A landscape with many valleys, sampled at points; each row gives a point and its height.
A ball rolls from a point to whichever of its 2 nearest points has the largest drop for the distance, and stops where none of them is lower. Distance is the straight distance between rows; heights are no part of it.
Q_252 h=4.98: [114 153 137 118 139 113 121  92 155 124 138 146 129 140 127 170 138 130
 190  89 156 168 106  80 118 123 128  83 112  94 105 104 141 119 109  85
 161 123  75 163 112 131 132 152 137 155 104 123 142 141 125 128 152 139
 144]
Q_558 h=6.49: [121  96 148 128 134 160 125 128 156 162 149 145 137 132 130 122 148 166
 126  93 140  85 114 119 119 122 102  99 136 112 133  85 142 123 121 119
 103 124 100 129 115 147 165 163 152 104  74 166 146 140 108 119 148 103
 140]
Q_193 h=5.51: [138  87  81 140 141 101 149 113 157  74 119 118 146 132 126 104 168  92
 104 163 161 101 155 186 121 162 215 116  99 136 165 160 132  87 100 156
  94 133 101 110 131 150  87 126 168 172 177 127 121 145 124 240  87 141
  86]
Q_812 h=4.11: [153 119 102 162 143 135 140 102 135  96 111 123  93 148 159 128 144 155
 171  82 145 100 115 141 109 177 190  95 134 123 177  83 144 110 139  76
 151 124  58 130 124 165 156 107 143 102  97 158 101 178 104 149 128 125
 157]
Q_350 h=4.58: [146 112  96 164 161 108 118 145 108 138 102 134 136 159 122 169 132 129
 188 103 147 166  93 144 102 166 175 103 129 114  94 113 162  95 135  72
 181  99 113 142 108 162 152  80 139 175 131 149  92 158  98 143 112 146
 137]
Q_709 h=4.99: [ 98 122 112 130 144 110 139 159  63 155 117 132 170 158  91 137 113 103
 132 134 141 181 107 120 122 130 119 154 150 121  64 192 139 105 111 129
 164  92 175 141 139 128 155  60 133 191 138 137  98 110 109 103 103 152
 138]
Q_845 h=4.19: [ 95 125 123  77 122 120 133  93 137 105 129 125 185 147 119 135 147 116
  81 137 168 138 155 145 154 151 129 121 105 134 126 131  72  97  78 192
  77 112 113 130 167 168 127 122 149 193 165 162 108 106 177 166  73 151
 128]
Q_243 h=6.01: [152  84 102 129 115 142 169 141  89 151 143  98 149 173 120  43 110 166
  77 113 158 121  93 166 119 133 131 157 149 107 127 163 135 114 108 128
 114 123 138  87 136 134 158  66 129 167  58 183 134 127  53 127 125 137
 168]
Q_311 h=3.50: [154 129 137 115 115 155 116  68 156 131 110 129  95 110 172 122 135 138
 112  87 161  97 166 156 117 194 159 107 100 151 201  64 109 135 109 124
 110 121  76 151 112 142 190 154 120  94  92 138 120 171 152 125 132 140
 125]
Q_584 h=4.69: [168 143 113 146 116 173 100 144  63 160 145 165 112 162 142 128 114 138
 114 107  97 135 123 107 121 134 152 123 150 124  95  45 148 145 134 138
 124 112 114 122 157 177 130  49 108 114  98 152  89 138 183  77  95 140
 146]
Q_254 h=5.52: [102 123 123 143 167 129 136 138 132 115 111 126 119 123 116 159 119 101
 149 135 111 124 147 134 119 151 170 121 137 156 149 111 122 106 124 129
 142 113 136 133 133 137 147 133 130 119 155 118  93 122 138 127  99 117
 102]
Q_30 h=5.88: [ 88 141 130 161 142 143 145 146  83 100 132 147 178 148 106 178 126 153
 168 102  78 110 121  80 101 102 109 123 207  99  86 136 148 108 161 124
 177 126 106 146 178 145 119  99 163 127 119 149  82 114 120  60  84 109
 148]
Q_979 h=4.80: [152 145 113 142 148  92 111 112 153 130 125 121 113 162 128 190 147 143
 212  79 157 183  85 127 104 156 157  76 109  95  88 108 174 109 141  48
 183 115  77 166  82 149 141 133 133 170 113 126 136 173  79 159 161 147
 153]
Q_59 h=6.82: [ 62 149 119 115 156 120 170  64 162 100 152  98  84 131 143  64 111 109
 112 110 179 130 135 100 139 132 155 150  92 103 158 135 129 111  50 142
 132 152 102 129 145  85 135 135 125 173  94 102 149 111 166 149 127 150
 135]
Q_647 h=3.15: [145 161 164 112 107 142 109  87 146 129 105 146  97  77 179 143 112 135
 126 115 124 116 176 130 131 177 117 128  99 165 190  72  81 167 142 138
 118 136 115 162 126 118 160 170  99  72 114 113 111 142 180  88 135 143
 125]
Q_182 h=5.73: [153 110 116 171 125 125 145 175  90 115 131 146 169 161 106 154 140 148
 146 110 105  92  92 110  84 101 137 110 200 108  93 158 176 123 174 106
 155 128 114 124 140 147 105  86 153 119 120 174  98 138  81  96 114  94
 144]
Q_457 h=1.54: [ 75 114 114 109 139  95 120 134 186 101 130 117 133 120  92 149 172  81
 131 181 132 126 168 138 130  97 175 121 112 127 125 198 132  94  94 153
 104 136 122 114 121 115  73 189 153 157 211  72 167  91 128 201 114 106
  66]
Q_536 h=5.34: [153 104  97 140 138 114 141 130 124 103 104 122 145 141 123 108 127  98
 105 151 146 130 132 169 127 160 177 129 120 152 155 137 122 105 103 144
 119 118 140 114 132 146 130 108 139 159 156 146 106 137 118 175  99 134
 106]
Q_744 h=5.83: [166  86  87 139 139 132 169 131  91 121 144 105 163 187 124  30 136 138
  60 135 159 110 110 191 127 130 173 149 123 118 138 137 135  98  96 171
  67 122 126  68 155 168 133  73 155 178  97 177 120 140 107 182  98 132
 143]
Q_560 h=3.09: [ 83 163 125 109 100 117 186  88 120  44 119 103 204 130 111 107 112 147
 114 135  99 142 143 122 141 117  85 165 177 114 129 179  59 120 135 197
 129 145 149 117 199 115  95 131 126 166 130 132 114  74 173 114  67 137
 149]
Q_923 h=5.57: [166  99 107 170 129 124 147 192 118 119 129 116 120 148 108 115 141 137
 140 133 107  98  81 127 111  92 140 120 182 129 105 179 194 133 178  86
 137 129 152 101  99 120  96  91 141  90 147 137 131 140  67 137 151  88
 139]
Q_206 h=5.26: [166 114  96 141 119  96 116 149 116  85 105 144 163 137 117 170 154  79
 166 148 116 142 117 137 115 112 187 102 136 137 124 158 136 109 172 116
 151 119 115 121 110 152  65 114 154 130 199 120 118 136 119 187 111 119
 113]
Q_779 h=3.70: [107 146 157 109  85 146 151 126 113 140 162 111 177 142 109  55 113 169
  70 124 115 125 113 106 165  98  30 169 154 104  88 161 114 148 117 193
  80 146 169 121 173 101 131 121 100 137  90 151 142  81 145  86 121 124
 166]
Q_163 h=1.11: [115 172 148 150 104 157 102 158 101 144 150 156 138 113 129 151  98 145
 157 120  67 149 139  68 132  88  77 136 149 109  86  80 123 162 163 164
 151 128 125 136 148 135  99 117 105  87 116 121 114 121 201  42 109 110
 138]
Q_234 h=5.75: [104 117 127 134 144 109 144 142 167 126 139  98  73 109 113  88 134 105
 124 162 124 119 106 110 154  76 101 143 124 131 114 207 170 146 129 101
 123 154 172 112  99  52  93 168 128  97 155  77 188 102  94 152 186  98
 113]
Q_458 h=5.91: [104  92 123 149 149 155 117 177 131 193 171 137 111 169 108  80 137 129
 106 130 125 125  96 110 134  70 113 122 120 110  76 111 175 122  97 134
  96 117 148 102 110 123 135 118 143 138 108 149 159 119 124 138 152  85
 121]
Q_788 h=4.20: [198 135 160 130 109 128 116 159  80 122  92 147 133  84 153 178 105 168
 130 128  65  91 134 153  87 160  73 148 180 164 155 127 103 155 226  86
 155 129 163 151 160 122 149 118  93  56 132 149  81 159  62  54 140 148
 133]
Q_198 h=2.34: [ 92 151 139 138 147 129 152 105 187  75 130 112  80 118 134 118 144  99
 147 145 109  92 154 115 132 113 158 133 113 151 184 126 126 137 132 142
 108 160 120 126 119  96  85 190 131  73 154  88 127 118 177 158 120  84
 100]
Q_587 h=0.57: [146 169 124 119  76 134  98 166  83 139 134 150 188 137  94 154 115 106
 118 149  72 164 139 101 138  71  99 152 147 130  75 120 108 163 168 197
 115 116 149 114 133 149  76 101 117 120 163 131 116 108 199  75  96 104
 125]
Q_807 h=3.90: [147 145 140  73  91 122 115  85 121 114  94 124 173 126 141 141 115 114
  75 120 171 160 146 148 148 189 119 132 115 150 137 121  54 136 107 170
  99 109 123 155 134 168 162 104 104 170 149 161  93 122 158 131  94 177
 147]
Q_49 h=6.02: [ 78 135 131 166 172 169 116 148  94 143 143 162 154 145 103 202 133 138
 160 114  93 118 141  95 117 129 118 112 180 127  94  64 131 105 131 145
 152 110 110 137 181 170 160 114 144 128 133 160  80 116 151  67  80 111
 121]
Q_971 h=6.07: [140 129 111 102 106 100  93 120 150 159 128 112  70 114 142  98 124  92
 111 150 175 180 123 121 147  95 141 145  63 127 127 168 158 152  84  98
 133 128 135 131  70  88 104 120 109 160 144  70 182 122 121 167 192 148
 114]
Q_573 h=6.18: [123 101 118 118 129 171 157 139  78 171 159 123 146 182 127  73 122 180
  81  91 149 105 105 142 120 121 114 143 154  90 106 104 133 106  99 143
  84 120 100 105 158 163 162  64 131 146  38 193 107 126  94  95 112 132
 185]
Q_265 h=6.20: [147 127 107  90 107  86  66 119 148 167 120 123 120 120 122 161 146 102
 138 143 195 206 121 129 130 118 150 122  68 114  92 165 153 136  96  94
 161 112 118 146  64 118 116 129 121 191 150  88 178 143  90 187 183 160
 116]
Q_545 h=6.45: [137 148 153 160 135 186 101 121  86 125 138 153 100  80 173 171 107 194
 141 113  74  65 161 139 130 167  79 145 182 145 184  57  95 130 193 109
 157 144 114 162 202 125 168 161 121  26 124 128 108 170 133  52 126 130
 120]
Q_678 h=3.84: [165 131 124 146 109 159 151  79 126  87 121 128 122 129 167  97 135 159
 121  80 128  74 138 133 108 152 158 106 148 122 207  87 119 127 141 112
 129 140  55 130 155 152 142 134 134  81  73 162 119 166 127 123 127 117
 162]
Q_285 h=1.55: [120 123 160 121 139 101 131 167 155 119  94 130 172  83  90 222 144 118
 160 149  93 100 136 136 113 119 109 118 155 160 125 170 109 128 196 126
 128 125 156 133  93 118 119 195 141  80 186 115 127 115  81 109 127 102
  98]
Q_479 h=5.76: [128 113 106 158 160 121 105 194 121 194 141 128  97 143 105 136 129 106
 139 139 114 162  84 114 133  91 141 128 118 130  62 137 196 125 132  96
 150  96 169 113  79 112 135  95 120 130 149 118 147 142 107 140 156 110
 109]
Q_308 h=1.93: [106 126 110 133 145 112 113 116 192  94 134 121  88 132 120 134 181  84
 147 154 140 113 144 132 127 106 195 112  91 129 145 130 158 118 106 130
 101 142  86 126  94 129  68 176 151 120 189  90 148 123 153 209 124  99
  80]
Q_509 h=3.99: [139 140 154 107  83 165 122 123 117 154 147 144 171 137 132 109 123 175
  82 114 121 125 127 109 144 115  60 134 141 119 112  96 111 154 120 171
  78 119 130 130 145 150 148 115 109 121  92 170 122 121 173  83 121 121
 164]
Q_533 h=6.58: [126 152 158 169 151 173 166 113  97 102 150 113  90  77 159 118  94 178
 124 120  70  47 139 141 131 144  84 167 171 141 197 102 119 136 171 130
 135 149 150 132 200 102 164 159 106  36  88 106 104 139 125  82 127 114
 120]
Q_23 h=3.34: [122 120 116 121 113 146 147  94 133 126 164 139 101 165 158  68 139 140
 127  99 167 127  93 104 127  84 134 101 106  82 133  86 143 134  82 125
 109 141  63 111 122 131 107 110 142 145  55 147 158 125 148 143 142 115
 174]
Q_78 h=1.04: [154 160 119 108  79 120  98 146 114 110 108 153 182 118 110 183 133  83
 139 159  84 164 152 127 136 101 144 122 124 143 121 116  78 144 175 182
 125 120 125 115 119 158  66 135 125 114 190 120 118 110 194 119  96 114
 115]
Q_761 h=2.80: [152 109 115 108  96 118  98 133 159 156 158 128 132 141 127  78 159  92
  66 169 138 125 135 141 146  70 123 133  88 133 131 154 136 150 106 146
  77 139 129 103 103 127  88 153 147 137 154 124 184 113 135 181 167  91
 105]
Q_856 h=6.44: [104 114 181 132 126 163 128 110 143 140 149 149 167  93 135 161 125 186
 132 107 123  80 146 108 120 147  57 119 140 124 150  94 106 130 132 140
 121 133 121 150 149 131 172 198 140  82  94 154 130 131 128  81 136 116
 129]
Q_962 h=3.91: [155 113 157 138 159 123 116 160 119 149  77 128 104  79 136 200 118 146
 151 133 102  92 134 161 103 190 110 133 155 177 154 121 108 126 184  74
 155 110 168 147 125 128 188 133 108  71 149 139  80 154  66  82 133 146
 115]
Q_253 h=2.68: [ 65 142 157 126 144 128 169  86 196  81 148 101 111 100 126  82 133 120
 117 152 121  83 156 107 140 103 105 151 115 130 165 151 114 136  97 161
 107 179 135 119 133  77  92 217 139 120 122  94 161  85 166 152 127 104
 101]
Q_164 h=2.42: [154 111 137  99 115 101 106 139 189 140 114 125  99  93 125 113 156  97
  89 173 133 100 151 159 139 113 134 135  89 167 156 156 132 169 127 134
  65 136 151 116  73  99 106 187 127  98 169  97 166 126 117 158 169  93
  74]
Q_921 h=1.53: [111 168 168 148  98 174 116 137  86 139 165 159 124 117 143 137  96 200
 158  90  84 126 128  50 119 104  44 135 161  81  97  89 134 167 156 127
 158 152  90 152 166 116 113 122 117  78  74 127 119 147 170  22 128 134
 162]
Q_262 h=5.67: [134  86  77 136 147 109 158 110 133  98 154 110 160 169 118  48 161 116
  64 155 163  97 141 177 132 122 181 127 106 110 144 164 132  75  77 167
  80 143 115  73 168 145  91 109 181 197 143 149 148 126 119 236 101 136
 117]
Q_565 h=5.59: [ 93 102 138 159 184 132 150 160 160 166 140  93  42 122 128  89 113 121
 131 145 136 115 100 128 146 132 129 153 108 143 124 152 180 128  98  88
 121 129 178 117  82  64 151 140 109 104 123  93 155 132 101 146 169 113
 105]
Q_369 h=4.55: [228  92  91 135  95 134  86 130 131 152 114 148 121 151 153  98 160 111
 104 129 156 135 109 187 126 136 198  95  86 142 138  86 150 134 128 115
 116 116 102 101  66 180 105  95 142 148 131 158 138 183 130 199 134 134
 125]
Q_66 h=5.17: [127 107  99 126 126 114 144 149  91 121 129 124 181 157  91  98 125 104
  98 147 133 143 118 140 127 115 134 131 153 128 108 179 129 104 109 153
 128 120 168 115 151 134 121  90 147 174 143 148 119 106 111 141 108 129
 135]
Q_395 h=6.35: [132 100  99  95 106  72  89 135 160 134 111 101 134 108  98 152 164 113
 115 177 178 159 142 147 119 113 158 126  90 131 115 239 151 119  95 108
 139 132 138 130  88 109  99 150 141 176 198  78 185 114  58 210 165 144
  91]
Q_140 h=4.47: [199 128 144 136  98 173 126 142  74 144 130 136 113 102 164 109 102 185
  87 111  80  77 125 164 107 151  82 150 175 145 166 100 113 167 182 116
 121 115 145 149 166 132 172 106  83  51  74 156 107 159  85  55 137 143
 140]
Q_355 h=5.33: [113 190 154 112 150  98  89 125 147 135 100 149  98 111 126 238 118 103
 223 105  91 185 140  87 125 143 142 104 118 132  96  92 117 126 193  84
 193 118 118 161 104 133 129 159 114 116 157  79 124 134 149  94 135 140
 125]
Q_933 h=3.85: [142  93  83 133 150 127 139 114  90 143 142 133 121 173 143  94 139 130
 141 123 195 155  91 149 130 124 174 114  78  86 103 102 156  93  61 120
 130 122  88 103 113 153 122  59 158 212  96 141 133 154 126 189 121 161
 153]
Q_579 h=2.47: [ 61 163 173 125 142 156 148 117 132 123 137 123 107  88 141 122  80 126
 141 147  89 146 156 100 153 123  72 165 114 142 151 116  93 144 119 173
 122 141 161 138 150  88 128 175  96 100 122  78 121  94 193  75 108 125
 124]
Q_258 h=3.55: [134 130 148  80 120 145 123 113 135 158 122 118 131 130 145  76 115 125
  41 131 166 144 145 162 163 171 109 155  96 161 145 112  94 143  78 175
  62 113 158 134 131 135 179 121  91 154 116 147 118 121 156 120 119 147
 131]
Q_35 h=5.68: [ 99 156 136 130 163 129 100 149 119 146  96 142 103 112 113 218 114  88
 185 138  78 163 158 125 131 159 178 119 136 167 118  80 107 107 167 119
 166 105 156 133 117 154 147 124 111 114 172 101  94 111 159 101  93 125
  97]
Q_531 h=3.03: [ 89 118 140 129 120 144 148  89 181 119 167 125 115 136 145  63 148 132
 110 124 141  95 121  94 141  74  97 122 106  93 147 114 131 143  91 145
 104 165  96 115 126 102  96 176 148 131  83 141 177 100 158 151 151  91
 138]
Q_543 h=2.95: [ 95 103 160 104 142 125 132 140 135 160 124 122 175 117  99 156 124 140
 100 121 153 128 137 129 126 165  85 136 138 140 122 149 107 107 104 134
 122 109 166 146 135 134 194 143 129 156 121 165 109 106  88 101 125 145
 128]
Q_303 h=6.22: [140 105 151 139 121 123 156 156 120 122 128 128 162 108 104 118 116 146
 114 136 101  85 110 123 111 109  67 142 172 133 132 180 133 154 164 118
 129 140 182 119 128  89 131 151 122 100 116 147 136 110  71  95 149 110
 137]
Q_764 h=3.61: [128 110  91 114 117 125 136  90 102 119 165 135 119 180 145  65 155 119
 137 122 191 155  98 116 129  68 135 104  88  62  99 119 150 109  53 131
 115 146  69  96 140 139  75  70 174 205  78 130 171 132 135 189 144 146
 174]
Q_600 h=4.92: [202 138 105  94  91  99  73  93 129 110 120 158 158 136 137 177 164  92
 160 115 165 178 118 119 116 123 173  84  82 115 111 109 127 137 151 115
 157 118  66 144  85 167  65 110 142 175 156 122 144 158 140 187 139 161
 132]
Q_288 h=6.06: [155  81 149 141 114 150 130 190 134 179 157 139 144 137 104  91 139 142
  81 134  94  83  98 137 109  82  86 131 156 137 105 132 159 153 146 146
  77 118 173 105 111 121 129 134 129  89 101 166 150 128  99 112 154  86
 117]
Q_393 h=5.92: [115 157 128 109 133  87 132 114 165 103 110 101  48  97 141 121 120  81
 155 156 132 147 139 116 149 102 151 144  89 138 140 174 141 155 126  91
 132 148 152 135  88  71  88 143 104 104 172  44 157 117 130 156 169 120
 104]
Q_158 h=5.62: [ 99 154 123 153 173 108 102 176 140 176 136 134  91 118  91 195 135 101
 190 119  87 157  91  84 143  78 120 115 130 123  45 124 184 130 176  96
 173 102 151 133  74 109 119 140 122 104 157  81 156 135 125 117 162 102
 101]
Q_969 h=4.09: [131  89  95 114 145 123 110 115 145 174 126 112 107 159 151  94 144 133
 114 130 216 157 125 181 131 161 185 115  53 106 120 106 153 100  47 117
 118 115  96 119  80 153 154 107 136 210 116 137 143 159 109 199 138 155
 112]
Q_336 h=4.49: [175 143 131 138  95 201  91 141  71 169 151 158 110 132 159 127 112 188
  97  92  96 110 132 132 121 147 115 131 176 122 130  48 122 155 155 125
 129 114 104 143 173 167 163  64  95  81  78 162  97 158 148  37 112 150
 155]
Q_274 h=2.07: [ 87 170 151 131 136 150 156 124  93 110 121 116 151 110 125 121  81 130
 108 152  74 149 152 137 162 138  75 189 157 151 137 142  85 139 129 193
 114 123 192 126 195 107 154 128  89 111 129 102  91  73 174  66  84 139
 121]
Q_331 h=3.62: [140  93 146 144 169 126 105 158 162 175  98 127 116 110 110 207 137 154
 156 110 141 117 129 158 110 198 129 108 134 152 122 114 141 108 145  83
 148  91 153 157  90 135 216 151 121 119 139 155 108 151  61 112 145 150
 104]
Q_444 h=6.31: [ 92 149 174 140 146 167 120 103 132 115 133 141 121  89 147 199 116 172
 181 105 106  98 167  95 126 163  83 125 149 129 175  75  98 122 154 111
 172 141  97 164 173 121 163 197 134  60 119 123 109 144 157  72 122 133
 122]
Q_574 h=5.16: [112 162 152 111 128 102 118 105 166 118 113 135 122  95 130 183 121 110
 184 118 130 154 138  86 128 125 115 109 103 124 135 119 119 146 151 105
 156 134 110 161  98 105 114 184 123 113 137  90 146 128 141 111 151 133
 121]
Q_255 h=5.48: [125 172 151 145 183 106  92 161 156 159 117 133  79 108 112 249 134 123
 223 105  76 153 112  96 130 137 129 103 141 141  64  97 156 132 224  69
 172 112 147 141  84 127 142 151 116  70 166  92 125 146 123 105 159 123
 110]
Q_360 h=1.03: [ 98 134 130 113 141  91 138 154 156  97 101 112 138  97  92 181 145  75
 163 170  96 128 142 133 129  85 145 126 136 148 122 205 115 118 159 136
 134 136 158 127  96 101  78 175 140 117 216  74 154  95 104 147 126  92
  95]
Q_658 h=4.86: [165 137 103 158 127 143 111 169  53 157 141 158 125 168 110 122 114  99
 128 137  89 144 109 108 127 104 172 129 146 129  74  94 161 141 149 146
 133 115 154 106 141 165  90  43 127 136 143 135  90 131 175 109  98 130
 121]
Q_435 h=4.79: [ 96 130 119 150 157  99 148 128  93 108  92 121 153 139 112 162 113 127
 163 107 140 154 108 115 100 168 138 131 157 118 111 164 130  93 137  83
 200 104 134 158 148 131 166  88 141 170 121 138  80 126  89  95 117 161
 139]
Q_691 h=6.36: [140 115 148  86  98  87 149 111 142 110 107 117 157  93 118 114 114 128
 128 139 145 128 118 126 113 121  85 141 141 136 141 206 108 148 142  99
 138 155 165 131 113  71 124 150 120 142 120 130 162 112  58 122 165 145
 147]
Q_887 h=6.95: [ 33 135 112 119 167 116 171  82 153  94 159 121 131 139 113  99 140 132
 142 110 168 119 117  84 130  98 117 109 118  72 100 142 131  92  54 128
 150 151  99 116 163  98 129 137 164 198  79 130 156  99 129 152 120 132
 151]
Q_242 h=4.33: [175  85 107 129 100 125 107 139 152 159 114 111 106 143 155  85 143 125
 112 136 181 132 113 185 129 146 176 113  85 130 148 127 155 137  96 100
 112 121 109 111  59 135 133 119 123 143 118 137 159 161  86 186 164 129
 120]
Q_872 h=2.40: [ 87 152 148 142 133 124 174 103 129  76 129 124 109 111 146 109  99 145
 176  99 110 115 100  65 126 109  96 126 154  93 135 155 142 135 148  94
 181 162 119 137 148  82 105 150 133 100  88 110 137 119 135 102 147 125
 167]
Q_898 h=4.74: [224 122  95 129  77 132  99 108 100 114 134 168 130 157 158 108 147 100
 139 120 152 147 115 130 122 107 182  92  93 115 136  77 138 152 138 124
 120 131  72 112  98 179  63  80 140 144 124 147 140 158 164 176 130 139
 149]
Q_974 h=6.52: [ 98 109 116  92 110  86 152  90 180  88 127 100 150 114 109 109 140 131
 113 131 175 121 133 121 121 130 134 123 127 102 135 214 124 115  91 104
 141 155 125 125 122  88 107 153 149 187 124 127 177  99  65 181 150 138
 136]
Q_292 h=5.42: [158 110  85 165 135  86 162 158 115  74 102 101 120 139 117 112 141 103
 157 151 118 121  95 147 122 119 183 125 164 141 136 205 169 107 154  99
 156 133 154 105 114 113  79  97 147 112 184 109 126 132  88 185 126 109
 129]
Q_620 h=6.48: [131  83  94 104  96  88 103 149 124 161 140 109 176 147  81 106 160 110
  79 172 173 154 121 146 127  96 126 127 112 127  91 239 135 102  85 134
 138 138 162 104 132 113 111 126 151 198 184 125 185 106  57 205 154 138
 121]
Q_860 h=4.36: [149 132  91 167 154 103 131 125 115  90  77 113  93 144 155 153 123 130
 183 100 139 145 122 146 108 206 207 109 129 131 155 109 136  96 161  66
 195 120  92 142 120 170 144  73 127 133 145 133  74 175 108 159 112 156
 139]
Q_978 h=2.00: [133 126 149 100 117 121 104 140 194 136 121 141 139  96 114 139 154  94
  83 169 105  99 184 162 134 132 126 129  98 180 149 111 104 147 122 174
  56 136 141 127  95 128 126 203 133 102 174 119 140 115 165 138 128  89
  66]
Q_731 h=6.33: [118  80 123 120 138 157 131 131 117 192 151 135 141 167 129 113 143 176
 105  90 175 112 120 157 113 137 115 104 120 101 108  77 125  99  92 121
  94 105  86 114 120 170 200 103 146 150  52 197 121 145  82 118 130 132
 169]
Q_401 h=5.11: [182 145 101 126 121  99  80 132 135 112  93 147 111 121 128 187 150  68
 171 146 126 169 134 134 129 137 216  97  93 148 124  98 127 130 174 110
 151 114 106 124  76 160  75 117 118 126 192  93 120 145 154 178 122 137
 104]
Q_371 h=1.48: [154 159 144  86  88 105 113 131 147 107  93 143 163  92 121 160 128  84
 108 180  93 151 180 154 138 124 129 147 107 169 156 121  58 157 144 191
  90 129 141 129 113 137 100 173 111 114 184 104 125 109 180 118 107 112
  96]
Q_743 h=2.54: [ 78 114 158 126 164 132 169 150 127 126 130 106 164 115  94 122  97 121
  89 156 110 106 153 146 137 143  83 167 158 156 131 168 105 111 113 167
 110 118 199 121 160 102 174 155 127 133 139 132 108  74 111 101 106 122
 100]
Q_740 h=3.41: [ 81 157 133 103 107 127 169  96 117  88 160  98 191 163 112  58 117 158
  66 124 130 123 116 119 169 110  70 159 160 105  98 170  86 125  99 205
  80 149 157 106 213 111 116 115 121 185 107 148 134  76 174 132  91 132
 168]
Q_857 h=5.41: [152 122 126 152 156 120 141 162 140 150 101 109  43 106 157  92 108 116
 125 151 108 115 114 162 140 149 149 141 114 174 150 114 152 151 146  91
 117 123 187 118  97  97 148 113  87  71 134  96 110 154 115 129 157 118
 109]
Q_570 h=2.74: [ 72 147 138 136 118 126 161 106 134  75 139 131 173 118 113 129 116 136
 156 129  97 123 136  80 127  92  82 134 161 101 120 158 100 128 133 153
 156 155 124 133 156 108  91 158 145 135 125 116 128  97 154 104 104 110
 145]
Q_341 h=3.31: [139  92 143 114 139 139 102 127 144 172 104 131 143 116 122 162 133 145
 108 106 166 130 145 162 110 202 125 116 114 150 135  91 117 113 109 111
 125  99 127 156  99 161 216 131 119 140 110 174 101 148  97 114 123 153
 118]
Q_523 h=1.99: [109 156 177 142 127 161 151 111 106 119 153 140  66 101 171 118  84 181
 165  84 117 110 109  80 121 134  69 124 140  92 155  93 135 148 147  84
 171 158  90 152 165  94 144 149 105  61  55 118 133 155 141  59 165 146
 162]
Q_537 h=3.18: [147 128 143  89 112 134 130 115 141 153 153 114 126 164 141  19 135 121
  25 149 149 130 139 162 167 110 105 158  86 144 143 142 115 150  80 181
  45 137 153 106 131 111 128 139 119 150 117 135 168  97 161 157 145 116
 121]
Q_816 h=6.67: [ 71 137 137  73 115  99 132  83 174 119 133 113 138 106 115 114 120 114
  97 141 182 151 162 109 144 136 121 138  91 116 136 175  92 120  61 147
 110 144 138 149 125  99 121 154 122 188 133 101 161  95 147 146 132 159
 122]
Q_641 h=5.21: [170 123 111 156 123 126 152 146  95 134 123 108  75 142 156  38  93 105
 105 135 126 149  97 154 134 138 162 153 120 139 155 138 148 153 120 110
 126 126 163 109 121 113 129  72  89 123 109 117 120 146 117 138 145 134
 141]
Q_178 h=5.03: [192 131  97 134 100 133 124 145  56 140 136 128 111 164 147  65 103  89
 107 134 129 171  99 134 140 111 164 142 108 126 108 130 149 159 119 144
 122 124 153 109 120 146  87  39 115 155 126 113 124 136 162 139 125 157
 137]
Q_753 h=6.17: [ 68 137 152 169 197 164 116 125 124 126 128 131 115 115 120 226 121 153
 186 105  93 107 154 109 121 172 120 122 171 135 144  77 128  93 155  95
 180 114 108 164 175 146 189 157 146  90 139 132  82 135 123  77 104 132
 107]
Q_862 h=2.82: [125 195 161 118 105 132 124 105 114 112 104 133  93  70 183 149  71 139
 149 139  88 153 172 115 146 146  87 151 115 159 174  82  65 163 155 154
 138 141 150 151 163 105 137 155  80  78 120  84  91 114 197  66 119 157
 132]
Q_53 h=4.23: [132 157 146 129  83 190 115  99 103 127 147 149 139 132 162 117 121 193
 105  88 125 111 138 110 146 138  79 129 150 110 151  58 101 144 128 160
 103 130  73 138 181 161 156 115 111  93  79 168 108 146 184  62 103 130
 180]

Where does a ball stop that starts at each point below?
Q_393 => Q_587
Q_923 => Q_360
Q_974 => Q_274
Q_242 => Q_360
Q_53 => Q_587
Q_435 => Q_274
Q_807 => Q_587
Q_533 => Q_274
Q_355 => Q_274
